Each row is a point on a tangle of strands that fork, close into loops and nearly touch. The rows are in no order.
Two points are linked if the straight distance between their rows is under 19.9.
mir: [ -8  10  -1 -12   8   4  31 -15   0]
Rap: [  0   1  -5  -9 -11   4  12 -10  -3]
tevu: [ -8   8   3 -11   5   8  36 -15  -7]
Nuv: [ 21 -12  -7   7   3 -24 -18  18   5]
per: [-36  21  23   9 -25  15   9 -10 -18]
buf: [-17 -10  -1  -6 -31  -4 -30   7   0]
fer: [-31 -13   1   4 -29  14  -6  12  -2]
Revaz: [  8   6 -10  -8  15 -13  -4   2  21]
gine: [ 20  21   7   0   8   8  22 -13  -4]
Tumoz: [20 10  5  4 -5 10  2 -5 -5]
Fip: [ 19   1  -6   1   1 -14  -4   6   9]
fufi: [-20  -7 -16 -16  18  -3   8  -2  23]
Lirak: [ 23 -12  -2  14   6 -16 -15  11  -3]
Repu: [-15   0   4  -6   0  14  41  -5  -9]
fev: [18  7 -3  0 -2 -1  6 -4  1]
barik: [ 18 -10   3   9  -9  -5 -28  16  -5]
kamad: [  3   0 -13 -11   6 -18  -5   1  20]
zez: [ 19 -18   4  21   8 -13 -27   1 -18]
bobe: [-15 -10 -20 -22  24   3   0  -4  25]
Pafu: [ -5   1  -9 -10  -2  -3  17  -9   4]
lasad: [-17  -3   3  -4  -5  19  38   0 -10]
Mol: [  0   0  17  26  -7 -13 -42  14 -16]
dumek: [ 22 -19  -1  20  11 -18 -21   4 -13]
fupus: [ 14   9  -4   1  21 -11  -1   2  17]
riz: [ 23  16   7   6   3  12  12 -10  -8]
Bizu: [ 21  20   7  14  31   3  18 -10   0]
duzus: [-21  -9   0  -1 -17  22  25  13  -6]
Sobo: [ 17 -12  -5   0 -13 -12 -26  17   1]
Vav: [ -9  -2   0  -7 -12  13  19 -11 -10]
dop: [-15  -4 -15 -12   9  -8  10  -4  17]
verul: [-32 -12   1   2 -31   5 -18   9  -2]
Pivim: [ -6  11  -7 -17  23   2  14 -12  15]
Vezi: [ 18  25  10   8  41   9  21 -14   3]
Gunoz: [-26 -15  -1  -2 -31   0 -25   8  -1]
zose: [ -7  12  -3 -13  16   1  25 -14   7]
Kes: [ 14  -4  -8  -4 -10 -10  -8   4   6]
didil: [  5  -9 -11  -9 -15 -12  -6   2   7]
kima: [ -3  -6   3  -4 -27  -5 -35  11   0]
fep: [-23 -13  -3   0 -22  20  14  15  -3]
Sila: [ 20   5  -4   7  12 -13  -1   4  10]
toso: [  2  -3   6   1 -22  -6 -39  16  -3]
Benu: [-27   8  17   1 -16  27  13  -9 -18]
robuk: [  1 -13 -18 -12 -12 -22 -10   7  13]
Ranir: [-26 -14  -2   2 -25  18   5  12  -4]
defe: [-36  17  25   6 -19  25  14  -8 -20]
lesa: [  1  -1  20  29  -1 -12 -40   3 -22]
luni: [23 14  4 12 18 -1 13 -6  1]
Fite: [ 12  25   4  -6  26   6  21 -13   7]
Gufum: [ 24 -10   5  22  20 -15 -11 -19 -18]
pifo: [ -7  -6 -18 -26  29   8   1  -7  25]
las: [-10   0 -13 -11   5  -8  15  -7  12]
Tama: [-22   2  11  -2 -16  26  14  -8 -17]
Bafa: [ -2  -7 -17 -14   1 -22  -7   5  21]
duz: [ -2   6 -11 -22  30   8   5 -10  21]
deses: [ 19 -14  -9   1  -9 -20 -24  21   3]
Mebar: [-18  -6   3  -3 -12  22  31   7  -8]
Gipap: [ 16 -14   6  18  -1  -7 -31  11 -14]
sapi: [-13   0   5  -5 -12  21  21 -11 -14]
rim: [  4  -3  14  19  -9  -8 -41  17 -11]
rume: [ 13  28   8  -6  38  12  21 -15   8]
natom: [  2   0  11  10 -18  -9 -42  20  -6]
Gebi: [ 14  22   5  -5  15   5  24 -14   1]
Gug: [ 22 -13   1  22  19 -18 -11  -4 -10]

A tip is a point with one link. Name the tips that can be reached along the links from each point below, in the order of the rows.
gine | fev, luni
fufi | per, lesa
Sobo | Gufum

A fork is a point with three links, a tip a point with one. Leave the first point through the second and follow the links. Name the first fork or tip that comes.
Gebi; Fite | luni
Vav; sapi | per
barik; Gipap | dumek
gine; riz | fev
kima; toso | lesa

How many points has the smallest loop of links through each point below? Write none if it is on no loop.
Bafa | 9
barik | 8
toso | none
